Each scene shows the same named points in several views. A view is turned or mirrored, shifted and resized as a whole, has a little noise and may leave points out.

Scene 1
View 1
Ladot: [  4  12   1   2  27  -7  -7  -3 -16   5  24   6 -12   5  11 -15  12 -10
 -22  35  12  32  -6  -5  -1   4]
ker: [ -3  -4  11 -12   6 -17  -4  -2 -12 -14  -3  11  -4 -22  15   8  24 -19
  10  33   8   1  -5  26 -10   7]
daga: [  1  -5  -4  -8  17  -3 -14  -6 -13 -11  -5 -17   8  -1  16  -7   8   6
   0  22  18  14  -7   8   1 -16]
Vonup: [  4  12   3 -11   5 -23  -8  11 -23  15  11  21 -13  -2  20  -1  17 -18
  -8  50   4   5   0  14  -6   3]
kivod: [-12  11  -5   5  24  -5  -4 -10 -25  -4  -7   1   1  15  26  -3  14  -6
 -16  37  23  19   4  10  -7  -1]
zita: [-12   8   4 -17  11 -27  -9  10 -24  -5  -2  36  -5 -20  32  30  17 -27
  14  37   1  -1 -21  13 -10   1]
duta: [-13   5   1 -10   0 -15   1 -17 -22 -12 -17   9 -11  -9  35   1  23  -9
  -3  49  21  -4   3  29  -8   4]
piru: [ -4   2   3 -24  15 -15  -9 -11 -13 -18  12  10 -17 -26  33   2  10   0
   3  33   8  15 -34  -3   9  -7]
Bil: [-24  14   5  -3  22 -21   4 -16 -23 -17  -3  33 -13 -10  36  20  21 -25
  -4  39  15  13 -14  10 -12  12]
mazo: [ 24 -11  -3 -39 -12 -22 -32  34 -16   8  -8  -5  15 -23  20  12   3   3
  31  30  -4 -17 -16  19  10 -36]
Vov: [  0   2   2 -13  15 -18 -14   9 -18  -3   3  13   3 -10  19  13  13 -14
   7  28   6  10 -15   7  -4  -8]
rozal: [-15  -5   7  -9  11 -10  -1 -20 -12 -27 -13   3  -2 -18  22   7  23 -11
   6  28  18   5  -7  25  -9   3]
kofam: [  9  15   1 -30  -7 -33 -15  22 -28  22   8  30 -17 -15  36   9  12 -13
   3  61  -5 -10 -12  13   4  -7]
nekup: [ 27  -7   5 -11   7 -13 -24  35 -10  16  10  -3  18  -4 -13   2  12 -17
  11  21  -5   5   6  19  -6 -13]
ner: [ 10  15  -2 -11  11 -15 -11   3 -23  15  20   9 -17   3  24 -16   9  -3
 -19  50   9  17  -6   0   5  -3]
vavak: [ -3   0  -5 -22  -1 -13 -13  -6 -21  -7 -17  -6   0  -9  36   0  10   7
   7  41  18  -7  -7  20   4 -19]
View 2
daga: [ -2  17 -48   1 -23   7 -29   4  12 -42 -10  41 -15   6  12  36  -9  -1
   3  -8   8 -16  -5 -26 -44 -14]
rozal: [  7  -7 -30   5 -31   0 -18  14   8 -19 -12  12  -2  12  36  34 -12   8
   6   3   3   5 -23 -41 -36  10]
Vov: [  1  15 -31  11 -18  -6   4 -15  -6 -26  -9  25  -3  -3  26  17  -2  -1
  -2  -8  -3   0   3 -20 -44  -2]
zita: [  8   6 -16  21 -19 -15  18 -23 -15 -10  -4   7   6  -9  43   6  -5   2
   3  -9 -13  17  -7 -25 -50  17]
vavak: [ 11   9 -19  14 -28   7 -26   3  12 -39   6  43 -14   1  31  15 -31  10
  23 -19  -8 -23 -24 -33 -48   6]
mazo: [ 14  50 -17  57 -48  16   3 -20 -21 -41  -3  71   4   6  24   1 -20   5
  10 -27 -16 -13   5 -31 -41 -27]
kivod: [ -8  -6 -44 -20   1  -8 -20  -4  21 -31   2  25 -31 -11  22  35  -4   0
  13  -7  11 -12 -19 -15 -44  13]
Ladot: [-11   2 -34 -38  11  -5  -4  -1  19 -40 -18  15 -17  -7  12  21   5  -8
  -6  -9   5 -29  11 -12 -43   0]
ner: [ -4   9 -14 -22  10  -2   0  -9  15 -46  -5  29 -17 -14  20   2  -9  -5
   7 -25  -8 -40   8 -13 -48   6]
Vonup: [ -1   2  -7  -7  13  -9  17 -12  12 -26   0  25 -21 -15  33   4  -1   1
  14 -20   1 -18  -4 -18 -31  12]
nekup: [ -5  40 -26  22  -7  12  27 -13  -4 -32 -16  60 -14   6  13  18  17  -1
   0 -18  13 -10  15 -21  -9 -35]
Bil: [  5 -18 -26  -9 -10 -22   0 -10   4 -10  -4 -12  -3  -9  42  20  -5   0
   4   2  -7  13 -17 -25 -53  32]
piru: [  8   9 -24 -10 -31  -2 -20   0  -2 -38 -19   3  13   2  25   8 -19  -7
  -6  -7 -20 -16   9 -33 -66   4]
ker: [  7   1 -14  12 -22   0   4   5   1 -16 -15  17   1  10  36  21  -4   6
   5  -4   2   4 -12 -38 -26   5]
duta: [  9 -12 -12   7 -15  -4 -15   6  14 -20   4  20 -14  -3  43  19 -19  12
  23 -10  -1  -8 -32 -35 -38  23]
kofam: [ 12  16   9  26  -6 -11  25 -30  -9 -27   9  28  -3 -20  44 -20 -16   4
  20 -32 -24 -17  -1 -19 -53  20]
View 3
kivod: [ 11  -1 -37  29   0   5 -12 -27  -3  34  22 -14  41  13  54  21  38 -11
  -7  19 -25  -2 -19 -11  37  17]
piru: [  6  24 -35  20   8   9 -23   4  11   2  36  18  18  -5  11  -1 -14 -12
  -1   2  19   1 -36   5  74  -6]
duta: [-24   7 -36  35  -1  19 -13 -18  19  23  42 -25   7  22  18  18  23 -11
  19  16 -14  19 -33 -27  39  15]
Bil: [-21  25 -24  56  14   8 -35 -12 -17  -8  37 -16  22  16  30  29  20  -6
  29  -7   6  -8 -21 -21  40  27]
vavak: [ -8   8 -39  14 -11  12   2 -12  41  45  30 -13   1   5  16   6  14  -6
   8  27 -21  21 -47 -21  60  -2]
kofam: [  0  37 -37  16  -1  48 -27   1  45  10   5 -18 -30 -27  16  -4  -7  39
  18 -11 -10  23 -24 -26  42  25]
daga: [ 13   1 -38  -5   6 -19   8  -6  17  46  25   7  25 -11  18  24  14 -12
 -25  23 -12  -3 -27  24  48 -11]
Ladot: [ 34  -2 -45  12  13  26 -23 -21  -5   6  18   5  44   0  47   5  18  -7
 -32  -1  -8  -5  -1  12  32  16]
Vov: [ -1  26 -31  16  12  -4 -13   0   8  19  16  -7   4 -20  18  27   6  11
  -2  -1  -3  -7 -19   7  38  11]
ker: [-25  12 -32  18  13   6  -8  -2  12  16  48 -14  -7   1  -5  35  11  -7
   5   3   1  10 -18   5  25  14]
nekup: [ 12  11 -41 -25  15  -1  10  -1  25  44   5  -7 -17 -48   9  36  14  33
 -30   2 -21  -1   8  35   0  10]
ner: [ 33   6 -48  10   2  44 -23 -18  22  11  10   0  22  -7  44 -10  12  10
 -20   0 -14  12 -13  -5  41  20]
rozal: [-30   9 -28  29   9 -10  -7  -9   3  23  53 -10  13  15   2  39  18 -25
  11  15   0   3 -31   2  43   4]
Vonup: [  7   9 -39  21   5  41 -22 -20  17  13  14 -20   6  -3  33  13  22  18
  -3  -4 -18  14  -4 -13  15  32]
View 4
Vonup: [  9 -12  22  -8  24 -12   2  10 -14  14  13  47 -10   8  -5 -20   0  35
 -15 -47   7 -11 -17   0 -12  -8]
kofam: [-15  10  27 -23  18  11  15  -1  16   7  11  47   2  -2  -5 -21  -1  46
 -26 -66   5 -15 -19  23  -7  16]
ker: [  1  23  17   8  25  12  -5  -9 -11  -6  33  40  -4   6 -24 -19   0  20
 -14 -15 -13 -12  -5   4 -28 -15]
nekup: [ 11  25  -1  -6  -9   8   2  -6 -59 -11  18  59   6 -21  -7 -15  -8  49
 -23 -16  16   3   6  -3  10   8]
zita: [  9  21  28 -18  23  17  -8   3  17   9  14  44  10  -2 -27 -23   3  29
  -6 -33 -25   6 -10  30 -28 -12]
Vov: [ 14  12   6 -13   9  15  11  -3 -14   1   1  46   9 -13 -13 -17   8  39
 -20 -23  -2   4   2  12 -25 -10]
ner: [  3 -19  11  -9  22  -9  28   5 -24  16 -12  34  -2   8  -9 -19   4  34
 -26 -47  19 -18 -17 -10 -18  -8]
vavak: [ -3  -1  10   7  32  22  27 -20   3 -13  21  37 -14   0   4  -7  32  35
 -34 -29   8 -26  -2   3 -39 -13]
Ladot: [ 18 -20   4  -1  18 -19  21  10 -42  20 -15  30   0  10 -20 -20   0  21
 -18 -24  13 -10 -14 -17 -23 -25]
daga: [ 16  -1  -7   9  18  13  26 -16 -34 -10   4  36  -2  -7  -8  -9  25  31
 -30  -2   9 -13   9 -11 -38 -25]
rozal: [  9  14  12  16  34  14   0 -14  -7  -9  30  32  -8   8 -24 -15  18  14
 -16  -3 -18 -12   0   1 -46 -30]
piru: [-10  12   6  -2  25  16  35 -17  -2   7 -12  18  16   5 -36 -21   8  14
 -27 -20  -6 -13 -12   5 -46 -18]
kivod: [ 33 -26   7   3  30  -8   9   6 -22   7   5  40 -16   7  -5 -10  27  31
 -17 -18   5  -9  -2 -11 -39 -36]
mazo: [-16  42   0 -15  -5  49  27 -30  -8 -29  17  54  13 -33   3 -11  13  58
 -41 -29  12  -6  12  25 -11  20]
Bil: [ 20  -2  28  -6  38  -1  -9   9  13  17  12  31  -2  15 -33 -25   9  13
  -4 -25 -26  -1 -16  12 -47 -33]
View 5
kivod: [  7  24 -27  -7   4   2  24 -23  21 -17  40  40  12  28 -42  18  22 -30
  12  20  11 -26  -2  -4 -16   0]
ker: [  1  21 -38  -6  16   2   4   1  11  27  16  21  -4   7 -16  -6 -21 -25
 -17   5  27 -23  10  -9  -9  43]
kofam: [ 23  56 -22   3  19  13  -2  -7  10 -23  -6 -41   1   8 -11  -5  -2  18
   6 -14  34  11  21 -12 -20  50]
duta: [ 13  36 -27 -22   7  -7  18   6  23  -1  27  25  16  17 -36   9  -6 -18
   0  -7  22 -36  -6 -16 -16  46]
daga: [  4   7 -33   0  -7  15   2   1  19  -3  34  49  -8  40  -7 -11  24 -18
  -7  23  17 -10 -10  16   1   8]
mazo: [ 29  21 -44  17  11  48  -9  28  20  -8  -4 -15 -26  33  31 -58  11  19
 -28   8  22  10   4  27   4  60]
vavak: [ 20  30 -23 -16  -6   5   6  22  26 -15  24  25   5  31 -13  -8  15   4
  -1 -11  21 -18 -17   1  -6  43]
rozal: [ -1  12 -37 -21   2  -4   1  12  18  28  32  50 -10  12 -23   8 -13 -25
 -22  15  29 -21  -6 -16   6  31]
Vonup: [  3  45 -21   8  19  -2  10 -33   8 -13  10  -4  13  15 -26  11   3 -17
  17  -1  22 -13  19  -6 -28  22]
Ladot: [-16  26 -20   7   1  -4  -5 -45   2  -5  23  30  -1  22 -23  26  17 -22
  20  19  23   8  11   0 -17 -22]
Bil: [ 13  36 -37 -23  16  -2  19 -14  19   7  28  16   0 -11 -61  32 -13 -26
 -11  24  33 -16  18 -46  -4  24]
nekup: [ -7  15 -41  41  29  35  -2 -28  -1   4  -1   4 -12  32  20 -43   6 -23
  -7  22  14  -7  23  40 -22  23]
piru: [  7  21 -26 -19  -8   2 -20   4  12  10  23  25 -25   6 -15  16   3   7
 -14  12  42  26  -1 -22  14  17]
zita: [ 21  39 -46  -8  27  19  13  -4  16   3  13 -16 -12 -12 -35   3 -15 -11
 -27  23  36  -2  28 -35  -3  45]

In a view up to two points have been moved. Name them for each view, in the order of its rows, or write none.
view 1 -> Vonup, vavak
view 2 -> kofam
view 3 -> daga
view 4 -> Vov
view 5 -> rozal
